Each row is a point on a landscape with many valleys, with its height.
A ball rolls from a point to the lowest of its 2 nearest points, and stops where none of them is lower. Distance is the straight distance between rows; heights are no part of it.
Z638 (h 34.7): [ -6   3  -5  10  21  -4  -9  10   3  -3   2  -8   3   2  -4 -17 -25  -7
  -4   1   8  26  10  18  -1   4  -8  -7  11]
Z564 (h 57.7): [  6   5   4  -5   5   1   7 -13  13   0  -2  18  -4 -18  -4  -6   8   5
  10  -3  -9  -9  -1  -2  10 -13   5  13 -12]
Z970 (h 56.4): [  7   4   0  -9   8  10 -11  12  17 -25   0   8   0   0   8  -4  -4  -3
  -5  -8  13  16 -18  18  -4   1  -3  -9  -2]
Z786 (h 55.1): [ -3  -1   4   0 -13  -8  17  -4 -19  10   3  -9   5   4   4  10   5  -1
   1  12  -1   4   9  -9   8   4  -2   1   7]
Z945 (h 57.0): [ -5   5  -1  -8  -5   0  -8  -5   5  -5   5  13  -4  -5 -10   0  15   8
   5 -23  -3 -21 -20   8 -12  -5   5   5  -5]
Z888 (h 64.6): [ 13 -13  -4   3 -24   4  -8  -1  -3  -8   2  -3  -3  -1  12  14   6  -1
  -3   2 -16 -24 -10   0  -1   6   7  -2  -6]
Z401 (h 59.5): [ 16  -3  -2   3 -21   4   6  -3  -4  -6   2  -4  -3   0   7   6   2   4
   2  -9  -7 -10  -3   4   6   3  -4   0  -2]
Z805 (h 72.8): [ 16  10  -6   4   0   3   7  -6  11 -13   7  -6   7   7   3  -8  -9   3
   3   2  11  22  17  11  11  15 -11  -9  10]
Z860 (h 64.5): [ -9   8  -7  -1 -11   7  -4   3  -9   1   6  -2   0  11 -11  -7   9  10
   1 -30   1  -8 -11   5 -18  -2  -4  -4  15]
Z277 (h 71.3): [ 14  -3  -3   2  -4  14   4   1  10  -8   0  -1   5   5   2  -8 -14   0
  -1   7   3  14  15   5  11   8  -9   2   7]
Z130 (h 50.6): [-12 -11  12 -19 -23   2   8  11  -6  -3  14  -3   4   2   2   7   8   3
  -2   7  -9  -6 -12  -4 -10 -10   4  13   6]
Z645 (h 54.7): [  5   7  -6  -6 -19  13  -5  -1  -7  -5   9  -1   2  15 -13   0  10   7
   6 -20   0 -20  -1  -8  -5   6  -5  -1   1]
Z286 (h 13.1): [ 11   0  -2 -11   8   9 -14   5  10 -15   6  -3  10  12 -11  -2 -10   2
  -1   9  14   9  12   3  -2  12  -5  -8   9]
Z48 (h 60.2): [ -4  -6   4   0   5  -9   6   0  -9   8  -5  -2   2   3   6   7  -7  -5
  -2  19   2   7   5 -10   3   6   2  -2  -1]
Z457 (h 43.2): [ -9  -8  -4  16   1 -16   6  -5 -20  11   2  -5  -2   1   2   3  -8   3
  -5  -3  -4  -9   3  11  -1   8   3  -4  20]
Z699 (h 21.7): [ -8   6   0  -4   9   5   1   2   8   2  -4   7   3   3 -20 -17  -1   1
   2  -8  13   8   8  -6  -4  -7  -8   3   3]
Z628 (h 64.8): [  1 -18   5   3 -10  -7  11  -5   0  10   2   3  -1  -7   4   6  -7   3
   1  16 -17 -11   7  -1  14  -5  12  17   7]
Z441 (h 53.7): [-12   6  -2  13  17  -8  -2  -4 -10  22  -7   2  -2   7 -12  -7  -2  -2
   3   5   3  -2  11 -16   2   1  -1  -4  -2]
Z319 (h 52.0): [-14  15   6 -11   2  10   7  -5  -8  14   1   1  -5   2 -14  -2  24   4
   9  -7  -2  -6  -1 -34  -1  -9  -5   6  -7]
Z420 (h 26.7): [  2   5   3  -2  23  11 -15  15  24 -11 -12   9   1  -8  -9 -17   3  -6
   1  -4  12  16  -8  -7  -3 -10  -6  -3 -16]
Z508 (h 36.1): [ -8   2  -1  13 -12  -2  17   5 -20  12  -2  -7 -11  -1  27  14  13  -3
  -6  -9  -6   6 -15   2  -1  -6  -5   1   1]
Z906 (h 34.5): [ -5  12 -12  17  11  -1   2  -6 -12  15  -5  -9  -6   7  -8 -10  -5   3
  -3 -15   5   6  14   2  -2   7 -11 -11  15]
Z519 (h 35.3): [  1  -3   1   5   3   5   6   8  15   5  -6  11 -18 -19   8  -5   7  -2
   3 -12  -9   2  -6   5   1 -19 -11  19  -6]
Z463 (h 59.8): [  0   0   0 -16 -23   4   1  -8   2  -2  14   5  -1  -3 -14  -6  20   9
  13 -11 -16 -29  -2  -5  -6  -8   3  18  -3]
Z525 (h 38.7): [  5   3   3   5  -8   6  13  -4  -4  12  -7   3  -8   1   4   1   8   0
   5   4  -8  -5   6 -19  14   0  -5   8 -10]
Z353 (h 19.2): [  2   7   5 -12  13  12  -1   8  28  -8  -5  16   1  -8 -17 -13   7   4
   6  -5  11   8  -5  -6  -1 -13  -3  10 -10]
Z292 (h 33.6): [-15  12 -11  20  22   1 -16   8  -3   9 -15  -5 -16   5   4 -15  -2  -5
  -5 -17   3   4   2  -1  -7   4 -11 -20   0]
Z203 (h 51.8): [-24   0   3   9  16 -14  -3  -5 -20  22  -1  -6  -3   9  -6   5  -4  -8
  -1  14   6   1   5  -8  -9   6   4  -5   2]
Z393 (h 32.9): [ 12 -14  -5   6  10   6 -15   0  13  -1  -5   7  -2  -7  -6 -13 -12   3
  -1   2 -15 -15   6   9  12   1   7   8   1]
Z971 (h 46.0): [-13  -3  -7  26  18   4 -16  19   6   9 -22  -1 -14   2   2 -23 -12  -7
 -11  -7  -1  15   6  -1   1  -6 -15  -3  -1]
Z224 (h 49.1): [ -4  11   2   1  -6  12  11  14  -5   1  -5  -2  -6   4  10  -3   5  -2
  -7 -13   8  22  -4  -6  -9  -7 -20   0  -5]
Z260 (h 55.2): [ 11  -5  -7   5 -31  -2  15  -7  -7  -6   6  -8  -4  -6   8   3  11   6
   4  -9 -17 -20   4  12   9  -1  -3  11   7]
Z250 (h 41.3): [ -6 -10   3 -14 -32   9  11   5  -4   4  12  -8  -1   5 -10  -8   8   4
   5  -4 -22 -20   8  -6  -1 -15  -2  25  13]
Z799 (h 41.9): [  4   4   2   1  -3   7  10   6   0   5  -8   7  -9  -7  12  -4   4   1
  -4 -10  -2  12  -5   2   1 -10 -14   9  -6]
Z725 (h 45.6): [ 19 -16  -3  -3   7  16 -16   5  23 -10  -7   9   3  -8  10   4  -6   0
  -4   7 -13  -9 -12   9   4  -8  15   9  -8]
Z886 (h 45.4): [-16  -2 -10  12  23 -19  -5  -2 -17   9   0 -16  -4   2   4  -2 -17  -7
  -5   3   8  13   6  12 -11  11  -1 -19  12]
Z573 (h 60.1): [-22   1   7  14  24 -16   7   7  -2  18  -6   7  -8 -13   1 -12  -4  -8
  -6 -12   2  14  -9  12  -6 -17   2   4   0]
Z994 (h 36.8): [  0   2 -13  11  -5  11 -14   4  -9   3 -11  -9 -11  16   6   3  -2  -5
  -9  -3   3  -7   1 -12   1  15 -11 -12  -1]
Z325 (h 61.8): [-11 -15   9  -6 -19   4   6   6  -4  13   1   1  -7   0  10   7   8   1
  -3  14 -20 -10  -3 -19   2  -7   3  18  -2]
Z452 (h 36.9): [  1  -2   5   3  21  10 -15  22  19  -3 -17   6  -8  -6   8 -12  -5 -12
  -5   6   4  17  -7  -9  -3 -11  -6   1 -22]
Z155 (h 42.0): [ -8   6  -5   7  14 -18   3 -13 -20   8   8 -22   4   2   0   1  -3  -6
   0   5  17  17  16   8 -10  11  -9 -14  13]
Z344 (h 47.6): [  5  11  -4  -1  20 -16  -5 -13   0  -8   8 -10   4   2  -4  -2 -12  -6
   6   7  20  21  10  12  -3  15  -1 -19  -4]
Z461 (h 9.7): [ -2   7  10   1 -13  -8  28  -4 -17   7  -2  -2  -6 -10  21  15  14  -1
  -2   2  -2   7 -10  -4   4  -6  -1   0  -9]
Z851 (h 47.2): [  5  -7  -2  10  20   5 -13   6  21   4 -23  13 -20 -23   7 -12   5  -6
   4  -3  -9  -7  -9  -5   5 -17  -3  11 -23]
Z655 (h 38.5): [-15 -14   2   7  -2 -12   4   2 -11  15   3   0   0   5  -9   0 -10   2
  -6   6  -8  -7   4   7  -2  -2   5  12  17]
Z283 (h 58.3): [  5   5  -3  -5  -1   5  -4   8   3 -15   5   1   0   2  -3  -3  -4   4
  -5 -13  14  10  -7  14  -6   5  -4  -8   7]
Z101 (h 50.2): [  5  14  -9   5  23  -6  -8  -6   4 -11   1 -12  -2   3   5 -11 -18 -10
  -2   8  14  31  17  14   0  13 -14 -20  -3]
Z302 (h 65.1): [-15   4   0 -10 -20   7   6   1 -10  12   4   2 -16  -8   5   0  27   2
  10  -4 -24 -26  -5 -21  -7 -14  -5  21 -11]
Z284 (h 24.6): [ 10  -7   0  -5  -7   1   0  -1  10 -15  11   5   5   0 -10  -7  -4  11
   3  -3  -5  -5  -5  18   2   0   5   9  15]
Z895 (h 77.2): [  8   0  -4  12   3  -2   0  -4  -4  -3  -9   1 -12  -6  23  11   0  -4
  -5  -8  -4  -3 -12   8   7  11   4 -17  -9]
Z831 (h 29.2): [ 10   2   6 -12 -22   6   8  -2   7 -15  13   2  10  10 -16  -6   6  11
   5  -9   1  -5   4   6   0  -4  -1   8  11]
Z852 (h 58.2): [  2   2  -4  -8 -15   6 -11  -3   7  -9   9  10  -7 -11 -10  -6  17  10
  12 -20 -14 -25  -8   7 -18 -11  -3  20  -3]
Z905 (h 58.8): [  9  -6  -1   0   8  -2  -2  -5  13  -9   0  13  -2 -13  -1  -2  -7   4
   0 -11  -4  -9 -15  19   3  -1   9   3  -1]
Z86 (h 74.8): [  9 -12  -2  13  -9  -3  -2  -4  -2   0 -10  -3  -4  -6  20  16  -3  -2
  -5   8  -6 -10  -3  -1   8  14   5 -11  -8]
Z412 (h 40.6): [-10  14   9 -14 -11   3  20   0 -15   0  11  -8   8  11  -4   5  13   4
   2   0  12  12   3 -13  -4   0  -5  -2   7]
Z974 (h 33.1): [-16 -12  -2   7  -1   2  -4   9  -2  15  -3   0  -7   5 -12 -12  -7   4
  -5  -6  -8  -6  -1   3  -7  -8   0  16  19]
Z351 (h 62.2): [-13   7  -1  10  20 -14   5   4  -1   3  -6   5 -11 -15   7  -5  -8  -3
  -4 -22   3  11 -13  22  -3 -11   1  -6   6]
Z39 (h 64.3): [  8   3   0 -11 -21  -7  -1  -3 -15 -17  16 -16  19  14  -8  18   8  -3
   1  14  15  -7   5 -10  -3  13   1 -14  11]
Z868 (h 35.4): [-10   0  11  -5   6  -5  10   3   2   5  -3   8   2  -9   2   4  -3  -2
  -2   4   1  13 -12   3  -2  -9   2   5  -7]
Z182 (h 45.8): [  1  -8   6  -6  13  -6  -7  -1   6  -2  -6  11   5 -10  12  11  -6  -3
  -4  13  -1   4 -17   4   1  -4  16  -8 -17]
Z307 (h 57.2): [ -5  -8  -6   2  11  -2  -9   8  16  -6  -4  11 -13 -18   5  -7  -7  -5
  -4 -21  -6  -9 -20  23  -4 -11   1   1   1]
Z578 (h 54.0): [  4   3  -3  -8  24   4 -18  14  16 -23  -2   3   3  -6   6 -10 -16  -8
  -5   2  10  18 -15  19  -3  -3   6 -13  -8]
Z37 (h 18.4): [  9   0  -7   9  -5  17   0   2   9   5 -10   2  -8   2  -3  -9  -2   2
   0  -5  -6   1  13  -6   8  -1 -17  10  -3]
Z215 (h 76.2): [  5   2  -5   0  -9 -11  13  -6  -4 -12  12  -5   7  -2  -4   4  -2   7
  -1 -12  10   1  -5  21  -2   8   1 -13  22]
Z107 (h 70.1): [  9 -21   1   2 -18  -4  -5  -1  -4  -4   2  -5   5   1  12  21  -1  -1
  -8  17 -11 -15  -6  -9   8   8   8  -3   1]
Z343 (h 52.1): [  6   4  -5   0  -5   8 -13  -8  -7   2  -2   2  -2   9 -11   4  11   2
   2  -9   2 -25  -4 -16  -1  12  -1  -9  -7]
Z339 (h 33.8): [ -7  -2   4  -6 -22   0  17  -7 -10  10   8  -5   0  -2 -10  -5   4   8
   6  -5 -13 -12  12   0   6  -7   0  20  14]
Z946 (h 39.8): [  3  21  -3   2  14  -5   4 -11 -11  -3  -2   1  -7  -2  10   5   5  -3
   2  -9  14   8  -5   0  -1  11  -3 -25 -11]
Z439 (h 53.6): [-10  -8   6  -1 -10   9  -6  12  -1  13  -6   2  -6  10   6   5   3  -3
  -4  12  -5  -1  -2 -23  -4  -3  -3   8  -9]
Z447 (h 20.0): [  5  -6   2  -8   5   7  -8   8   9  -9   9   4  13   9 -14  -7  -9   3
  -1   3   6  -1  -1   9  -2   4   6   5  11]
Z648 (h 39.6): [ -9   1  -5  16  15   1  -7  14   1   9  -5  -5  -6   4   0 -18 -15  -1
  -8  -6   5  22  15   5  -4  -2 -17  -2  10]
Z191 (h 46.5): [  7   1  -3   4 -12  11 -10   1 -11   3  -9  -4  -5  11   9  12  10  -2
  -1  -3   0 -12  -7 -20   3  10  -5  -6 -14]
Z625 (h 75.2): [ 13   3  -4  -1 -18  -9  11  -8   5 -23  14  -5  12   6  -4   0  -3   9
   2  -1   9   4   6  19   8  15   0  -8  23]
Z879 (h 28.2): [ 17  -4   5 -15   4  12  -3  -3  20 -17   8  -2  27   5   1  10  -6   1
  -1  23   9  12   6   3   1   4  18  -3  -1]
Z254 (h 57.3): [  7  -6  -5   9   3 -13   0 -13   1   5  -7  10  -9 -12  12   5  -1   3
   0  -3 -12 -17  -4   8  12   3  10   1  -9]
Z360 (h 38.4): [-13   6  -4  13  26  -8 -11   7  -5  11 -13   0  -8  -1   1  -9  -6  -8
  -2  -6   4  12   1  -1  -3   0  -5 -12  -8]
Z243 (h 48.4): [  7   7  -6  -1   8  -1  -5 -10  -4  -2  -2  -2   5  10  -6   5  -1  -7
   4   9  13   2  15 -15   3  14  -3 -12  -7]
Z842 (h 62.4): [  8  -5  -5  -9 -25   3  -7  -9  -8  -2  15   1   0   4 -12   2  10   3
  11  -4 -20 -42   4 -10   0  -3   7  12  -4]
Z481 (h 65.9): [-12   6  -7   3 -11   1  -9   1 -18  12   5  -4  -4   7  -7  -2  14   6
   1 -25  -9 -25 -11  -1 -16  -2   0   6   7]
Z586 (h 44.0): [  9   9   2 -15   6   2  -3 -12   1 -10   4  -7  16  14  -6  13  -1  -6
   4  25  17  10  19 -22  -1   9  -1 -13 -11]
Z139 (h 46.4): [-18 -12   7   7   4   3 -17  13  -1  13  -9   7 -13   6   8   2   2  -8
 -12   9  -4   1 -13 -13  -7  -4   2   7 -12]
Z916 (h 60.0): [  4   5  -6  -5  -7 -14   4 -11 -20 -10  11 -19  17   8  -2  18  12  -5
   3   9  20   3   4  -7  -8  19  -3 -24   9]
Z881 (h 74.0): [ 19   4  -3  -1   0  -7   8 -11  11 -14   9  -3  15   5  -3  -4 -12   5
   3   9  10  10  17  19  14  12   6  -4  15]
Z68 (h 21.4): [  4   6   2 -12  -5   1   5  -3   0 -11  10  -2  11  13 -11   1  -3  -1
   1   9  17   9   8   0  -4   8  -4  -5   6]
Z291 (h 63.9): [ -4  -6   2  -5  -2  -8   1  -1 -11   2   4 -13  10  12   4  16  -7 -11
  -5  29  10  14   8 -14  -7  10   0  -5   0]
Z104 (h 54.1): [ -2  -5  11 -11   5  -1  -2  -3   3   3  -5   8   9   1  -8   5   0   1
   4  16  -2  -8  -2 -17   2   1  14   4 -12]
Z780 (h 59.1): [  8   6  14 -26 -13  -2  13 -14  10 -12  15   6  20   5 -10  11  12   9
  11  16   4  -3   3 -11   9  -5  18   3  -1]
Z458 (h 54.3): [ -5  10   6 -19  -4   4   1  -6   6   7   3   9  -1  -1 -23  -8  22   7
  15  -7  -5 -21   0 -26   1  -9   1  13  -7]
Z862 (h 59.2): [ 11  -6  -1   3  14  -8  -6 -15  10  -3  -4  15   3 -13   1   3  -6   2
   2  -1 -11 -16  -4  11   9   2  23  -6  -7]
Z296 (h 34.6): [ 13  -2   5 -17   9   9  -6  -2  11 -11   2   2  18   4   9  14  -3  -2
  -1  23  10  17   1  -9  -2   3  11  -9 -17]
Z115 (h 6.0): [  1   3  -8   6  -7  12  -1  -4  -2  16  -9   0  -5  11 -13 -10   3   7
   7  -7  -5 -13  19 -16   9  -1 -13   9   5]
Z240 (h 35.8): [ -5 -17   7 -11  -2   4 -12  14   0  -3   2  -2  10  10  -2  13 -11  -7
 -10  26   3   6  -7  -8 -11   6   9   0  -1]
Z992 (h 19.6): [-11  -1  -7   5   0   7   4   2   6  16  -4   7 -15 -11  -8 -12  11   9
   2 -23 -13 -13   0   2  -8 -19  -9  21   8]
Z367 (h 50.3): [  5  -6   6  -5  19  -1 -10  10  12 -16  -5   4   3  -7  17   3 -14 -11
  -9  13   4  17 -18  13   0  -3  13 -12 -14]
Z599 (h 46.7): [  1  -4   9  14  24  -6  -1   8  13  12  -7   7   1 -13   3 -14 -19  -6
   3  12 -11  12   8   7  13 -11   2  11 -13]
Z231 (h 69.1): [  1  -7   4   5  -3   4   7  12   2   1   1  -5   7   6   4  -7 -19  -2
  -7  12   5  22  12   9   2   0  -8   7   9]
Z464 (h 53.4): [ -2  12  -7   3  16  -5  -3   1  -7  -5   4 -16  -5   1  14  -1 -13  -7
  -7  -1  17  33   3  12 -10  13 -14 -21   3]
Z246 (h 45.2): [  6  16  -5  -2  11 -15   6 -20  -9 -10   5  -8   6   3  -6   8   6  -2
   7   3  20   8   9   4  -2  19   0 -22  -2]
Z373 (h 42.8): [ -1  19   5  -6  10 -12  13 -15 -13  -1   4   2   6   1  -2   8  10  -2
   9  -3  15  10   1  -4   1   8   4 -15 -10]
Z644 (h 57.1): [ 10  -5  -7   2 -28   7  -6   2  -9  -8  13 -11   5  13  -9   0  -1   2
   2 -13  -9 -26   5  -3  -4   7  -8   0   9]
Z15 (h 55.7): [ 10  13  -5   2  -8 -11   8 -13 -23  -7   5 -13   6   1  11  20  20   0
   2  -1  13  -3  -5  -2   1  22   0 -25   4]
Z732 (h 51.0): [ -5  -9   2  11  23   3 -11  16  17   3 -11   5  -2  -8  -4 -18 -15  -8
  -3   4  -6   9   3  10   4 -10  -1   7  -2]
Z189 (h 37.0): [-14 -13   2   9  15   1 -23  23   7   2 -14   0  -9   6   4  -5  -9 -13
 -15  15   1   7 -11   0  -6   0   3  -1  -8]
Z588 (h 31.8): [ 20  -1  -1  -9  11  24 -17   9  25 -17  -3   5  12   1   5   1  -6   0
  -5  11   8  13   1  -1   4  -2   9  -5 -15]
Z228 (h 65.2): [ 17  -8   5 -15 -25   1   6  -8   6 -19  10  -6  22  -2   8  22  10   5
   0  15  -2  -9  -1  -5  10   0  20  -5  -3]
Z298 (h 35.7): [  8  16   2  -3   6  -4   7 -13   0  -2  -8   8  -5  -7  10  10  12  -3
   1 -10   6   1 -13  -4   3   0   4 -10 -19]
Z997 (h 59.3): [ -1   4   0  -5  -7  -4  12 -13   3   8   0  14 -13 -20  -3  -4  17   5
  12 -12 -16 -17   0   5   5 -15   4  25  -5]
Z818 (h 70.2): [ 15  -6   4 -12 -32  -8   8   0 -10 -20  13 -13  22   4  -1  20  15   1
  -2  15   4 -13  -3 -11   5   3   6 -12   5]
Z893 (h 60.3): [ -7  -7   6   4 -10 -10  22  -6 -12  18   2  -5   3  -4   0   3  -7   2
   3  16 -11  -1  14  -6  13  -2   4  12  13]
Z726 (h 41.1): [  0 -12  13  -6   6  -9   8  -1   6   2   3   9  11 -12  10  10  -7  -1
   0  17  -3  10 -12   6   2  -8  18   5  -5]
Z507 (h 27.9): [  0  -3  -6  10   6   0 -12  -1   4   4  -7   7  -2   2 -10  -9  -9   2
  -1  -3  -6 -11   6  -4   6   5   0   1   2]
Z28 (h 38.2): [ -3   5  -6  11   0  -8  10  -5 -17   6   4 -13   2   7  -2   0  -6   3
   0  -3   9  12  18   6  -1  13  -9 -11  17]
Z562 (h 67.1): [ -3  -3   7  -8   9  -4   2   3   0  -2   8 -13   8   9   7   5 -15 -12
  -7  28  14  29  12  -3  -7   4  -4  -3  -3]
Z927 (h 37.6): [ 13  -1   1   3   0   6   5 -10  10  12  -4   4   5   0  -6  -7  -9   5
   8  11 -10  -3  23  -7  20  -1   1  10  -4]
Z653 (h 54.2): [ -2  -4   2  10   2  -5   3  -9  -1  13 -11   9 -12 -15  14   6   4  -4
   1   1 -16  -7  -7  -3   6  -7   4   9 -16]
Z867 (h 42.3): [ -4   2   0  15  28 -12  -7   0   3   6 -11   4  -1  -5   1 -11 -15  -9
  -1   9   0   9   8   2   8   2   0  -4 -10]
Z986 (h 78.6): [ 14  -2  -3   5   4   0  -5  -2  10 -16  -6   6  -6 -15  24  11 -10  -6
  -7  -9  -1   0 -22  19   7   7   7 -17  -7]
Z174 (h 39.1): [ 10 -18  -3  -5  -4  11 -14   6  10  -3  -1   7   3   1  -2   3  -8   0
  -2   6 -11 -16  -2   1   2   1   8  10  -5]
Z739 (h 48.7): [-17  -1   3  10  14 -21  -5   1 -19   9  -2  -8  -6   2   7   8  -7 -11
  -8   9   9   9  -6   8 -11   9   5 -11   5]
Z385 (h 48.3): [ -8  11   4   0 -13  -8  19  -1 -30  11   6 -20   7   7   4  10  14   1
   0   5  10  11   7  -8  -2   5  -8  -8  14]
Z545 (h 43.7): [ -8 -12  13 -17  -8   1   1  11   0  -1   5   3   5   3  -4   5  -2   0
  -4  18   2   2  -9  -9 -10  -5   3  10   3]
Z911 (h 64.2): [-10   3   0  14  28 -13  -2  12   5  -3  -6   1 -11 -11  15  -7 -18 -12
  -8 -12  -1  21  -9  27   3  -6  -1 -14   2]
Z649 (h 56.8): [ -1   5  11 -18  -5  -8  15 -12  -2   2   6   7  13   0  -8  11   5   5
   8  11   1  -5   3 -10   4  -3  15   4  -6]
Z942 (h 60.7): [ -8  -5   3  -1 -16  -5  -1   2 -15  -3   6  -2  -2   2   3  12   9   4
  -4 -15  -3 -12 -24   5 -16   1   7  -3   6]
Z998 (h 49.2): [ 17  -7  -3  -3 -30  -3  14 -12   3 -11   7  -5  10  -5   5   5   1   8
   7   4 -11 -14  13  11  19   1   4   8  10]
Z584 (h 25.7): [ -8   6 -11  20   5   8 -19   8  -7  10 -15  -7 -18  10   9  -1   2  -1
 -10 -18   0  -7  -6   0  -8   9  -9 -18   2]
Z864 (h 23.5): [ 21  -5  -6  -1  11  13 -17   6  21 -17   1  -2  11   5   2  -2 -18  -3
  -7  14   3   7   5   5   7   8   4  -9   0]
Z200 (h 57.4): [-21  -8   0  13  17  -7  -8  14   4  16 -10   4 -16  -5   1  -9  -1  -5
  -8 -10  -6   1 -11   8  -9 -16  -3   9   2]
Z822 (h 47.7): [ -5  -1  -8  15  -7 -19  11  -7 -26   8   3 -17   2  -5   8  12   5   5
  -4  -7   2  -6  -4  11  -1  16   2 -17  23]
Z187 (h 56.0): [  5   9   6 -17   0   7   3  -9  16   2  -3  12   0  -9 -10  -3  20   9
  11  -1  -8 -12   4 -20   8 -10   5  14 -18]
Z449 (h 54.9): [ -2  11  -3   4   0   7   5   7  -7   1  -3  -9  -6   9  11   0  -4  -3
  -7  -4  15  28   0   1  -9   7 -16 -10   2]
Z630 (h 25.1): [ -2 -13   0  -2  11   2 -20  10   6  -2  -9   2   3   3   3   3 -12 -10
  -9  20  -1   0  -6  -2  -4   8  13  -3  -9]
Z773 (h 50.0): [  4 -11  -2  -5 -38  10   6   7  -9  -3  14 -13   1   6  -3   3   5   4
   2  -3 -15 -23  10  -8   3  -5  -6  14   9]
Z276 (h 60.5): [  2  -6  -4   1 -14   5  -3   8  -6 -10   7  -9   2   9   1   2  -7   2
 -10  -7   8   5  -8  10 -12  14  -8 -11  17]
Z310 (h 63.6): [ -7 -11  -6   6  -9   2  -7  11 -11   0   6 -17   1  13   2   5 -12  -3
  -9   8   8   7   6   5 -11   9  -9  -7  16]
Z753 (h 65.4): [ -9  -1  -1   2 -16   1  -4  -4 -15   5   7  -2  -3   5  -9   1  18   1
   6 -10 -12 -35  -1 -14  -5  -5   0  11  -1]
Z678 (h 15.2): [  1   5  -1  -5  -3  12  -5   2   6   3  -4   4   4  12 -22  -9   2   3
   6  -5   3  -8  11 -16   1   1 -12   8   0]
Z933 (h 61.4): [ 19   0   5 -15 -13  -5  13 -18  14 -16   9   6  19   2   2  12  11  12
   9   8  -3  -3   7   2  11  -2  19  -2  -5]
Z320 (h 31.7): [  1   8 -12  11  15  -1  -5  -7  -1   0  -4   3  -3   2 -12 -11  -6   4
   1 -16   5  -5   8   6   7  12  -1 -13   7]
Z812 (h 26.4): [ -4   7   6  -9  20  -2  -5   2   6  -5   0   8   9   2 -10 -10  -7  -3
   0   5  15  16   6   0  -4   0   1  -2  -6]
Z821 (h 49.5): [ -7  22   6  -2   7  -1  12 -11  -8  12  -1   7   0  -3  -6  -1  17   6
   9  -9   5   1   2 -16   5  -4  -3   1 -11]
Z620 (h 26.5): [ -4 -11  -9  13  -3   3  -5   4   4  13  -4   6 -12  -6  -8 -15  -2   2
   3 -12 -16 -18   5   9  -3 -12  -4  24   8]
Z702 (h 51.7): [  3   6  -8   8 -11  -9  10  -9 -18  -1   2 -10   2   1   6   9   8   4
   1  -7   1 -10  -1   3   6  13   0 -14  10]
Z432 (h 43.8): [  3  16   1   2 -10  -1  22 -14 -12   7   4  -5  -1   6  -1   0  12   8
   6 -11   2   1  11  -3  11   2  -6  -1   6]
Z774 (h 29.4): [  2  11   9   6   3 -11  17 -11  -7   4  -5   6  -8 -12  22  13   7  -3
   2  -7  -1   6 -11   3   6  -5   3  -3 -15]
Z232 (h 34.2): [ -4   7   9 -20 -20   1  15  -1  -4  -4  14  -2   9   6 -11   0  12   8
   6  -4   2   0   5  -5  -1  -5   1  10   8]
Z828 (h 56.7): [ -3 -13   6  -9 -22   2   1   6  -8  -9   9   0  -2  -4   7  11   7   4
  -6  -6 -11 -11 -19   7 -13 -10   3  10   1]
Z361 (h 55.8): [ -8   6   4 -13  -4   2   3  -5   1   3   3  12  -2  -1 -19  -7  16   8
   7 -16  -2 -12  -5  -6  -5 -12  -2  11   2]
Z330 (h 42.7): [ 15  -8  -5   4 -14   1  11  -8   6   0  -1  -2   9  -1  -4  -5  -9   5
   6   6  -6  -5  20   2  18   3   5  10  12]
Z869 (h 30.4): [ -3   3  -1  -5  26   3 -11  11  12  -9   6   1  11   4 -14 -19 -18  -1
  -1  11  14  27   9  12  -2  -2  -4  -2   4]
Z357 (h 39.5): [ -7  11   2   1 -12   3  20  -4 -11  11   3  -4  -5  -2  -5 -10  10  12
   6 -16  -6   3   6   3   0 -13  -6  11  10]
Z789 (h 66.6): [ -6  -4   0   1   0   1   0   4  -8   7   4 -13   6  13  -2  -3 -15  -6
  -4  15  10  21  17  -5  -3   9 -13   0  11]
Z329 (h 68.6): [-12 -12  -1   1  20  -7 -20  10   3 -13  -4   6   0  -2   2   0 -16 -11
  -9   5   4   1 -19  19  -3   1  16  -9   1]
Z151 (h 61.6): [-11   1  -3  -6  -9  -2   4  -6  -5  11   3   5 -17 -14   4   4  20   4
   7 -12 -21 -25 -11  -2  -7 -15   3  21  -7]
Z520 (h 29.8): [  2   2   5   2   1   9   7   4  10  10  -8   6  -3  -1   3  -6  -6  -1
   4  10  -3   9  11 -15  11  -4  -7   8  -9]
Z697 (h 12.7): [ 12   7   8 -19  -2  14   1   0  30 -11   2  15   6  -1  -7  -3   8   9
   9   4   3   3   3  -8   2  -8   2  13 -10]
Z418 (h 49.9): [ -1  -9   8  -4   6  -3  -4   1   7   5  -9  14  -6 -13   6   7   4  -2
   0   5 -10  -9 -14  -3   0  -6  15   7 -16]
Z206 (h 41.8): [-10 -10  -4  17  13   6  -7  10  21   8 -17  11 -24 -21   6 -14   2  -6
   2  -8 -13  -3  -7   3   1 -22 -12  16  -8]
Z454 (h 51.4): [  0   7  -8  10   4   2  -6  -8 -15  12  -6  -7  -2  15 -10  -2  -2  -3
   4   4   5  -7  21 -18   7  13  -6  -8   3]
Z907 (h 54.4): [ -6  -9  -1   7  10   4 -10  13  10   1 -10   8 -10  -7  -2  -6  -6  -2
  -6  -6  -5   2  -9  10  -3  -9  -3   7  -2]
Z212 (h 63.0): [ -5  -4  -7   4 -13   2 -11   8  -9  -3  11  -4  -1   6  -4   3   1   5
  -3 -24   0 -17 -20  11 -20   3   3  -8  15]
Z453 (h 28.9): [ 2  6  8 -8 -1 -7 10 -3  1 -7  5  1 10 -1  3  6 -2  3 -1  8 11 13 -3  2
  1 -2  2 -2  0]
Z897 (h 47.3): [ -3  21   2   6   5   0  16  -7  -7  15  -2  -1  -4  -1  -1  -5   7   3
   7 -10   7  13  12  -8   3   1 -14  -1  -4]
Z947 (h 39.7): [  2   6   5 -18  13  -2 -11  -7   3  -8   1   1  13   7  -6  13   1  -7
   2  19  16   8   1 -18  -7   7  10 -13 -16]
Z904 (h 20.4): [ 20   0   4 -14  -1  16   2  -3  28 -13   4   6  18   0   2   7   5  11
   4  10   2   9   2  -3   6  -5  16   4 -11]
Z667 (h 66.4): [ -6  -7   0  12  21  -9 -11   8   2  -4  -3  -3  -8  -5  11  -6 -23  -9
 -11   4  -2  13  -7  20   4   0   6  -9   3]
Z91 (h 27.5): [ -7  -2  -6   7  -3  12  -5   8  10   6  -9   7 -22 -22   4  -7  13  -1
   2 -23 -14 -13  -8   7 -14 -20 -14  22   1]

Where does a ball stop that starts at each point below?
Z895: Z115
Z818: Z992
Z667: Z584
Z986: Z584
Z625: Z286

Call two points neighbours if one is among the 2 nearest of the other. Go from one point of each pair to the other, from neighbour to neighbour, staying as low as possible. Name the highest point that can't be avoided.
Z461 / Z519: Z449
Z584 / Z458: Z644
Z461 / Z286: Z818
Z507 / Z697: Z441
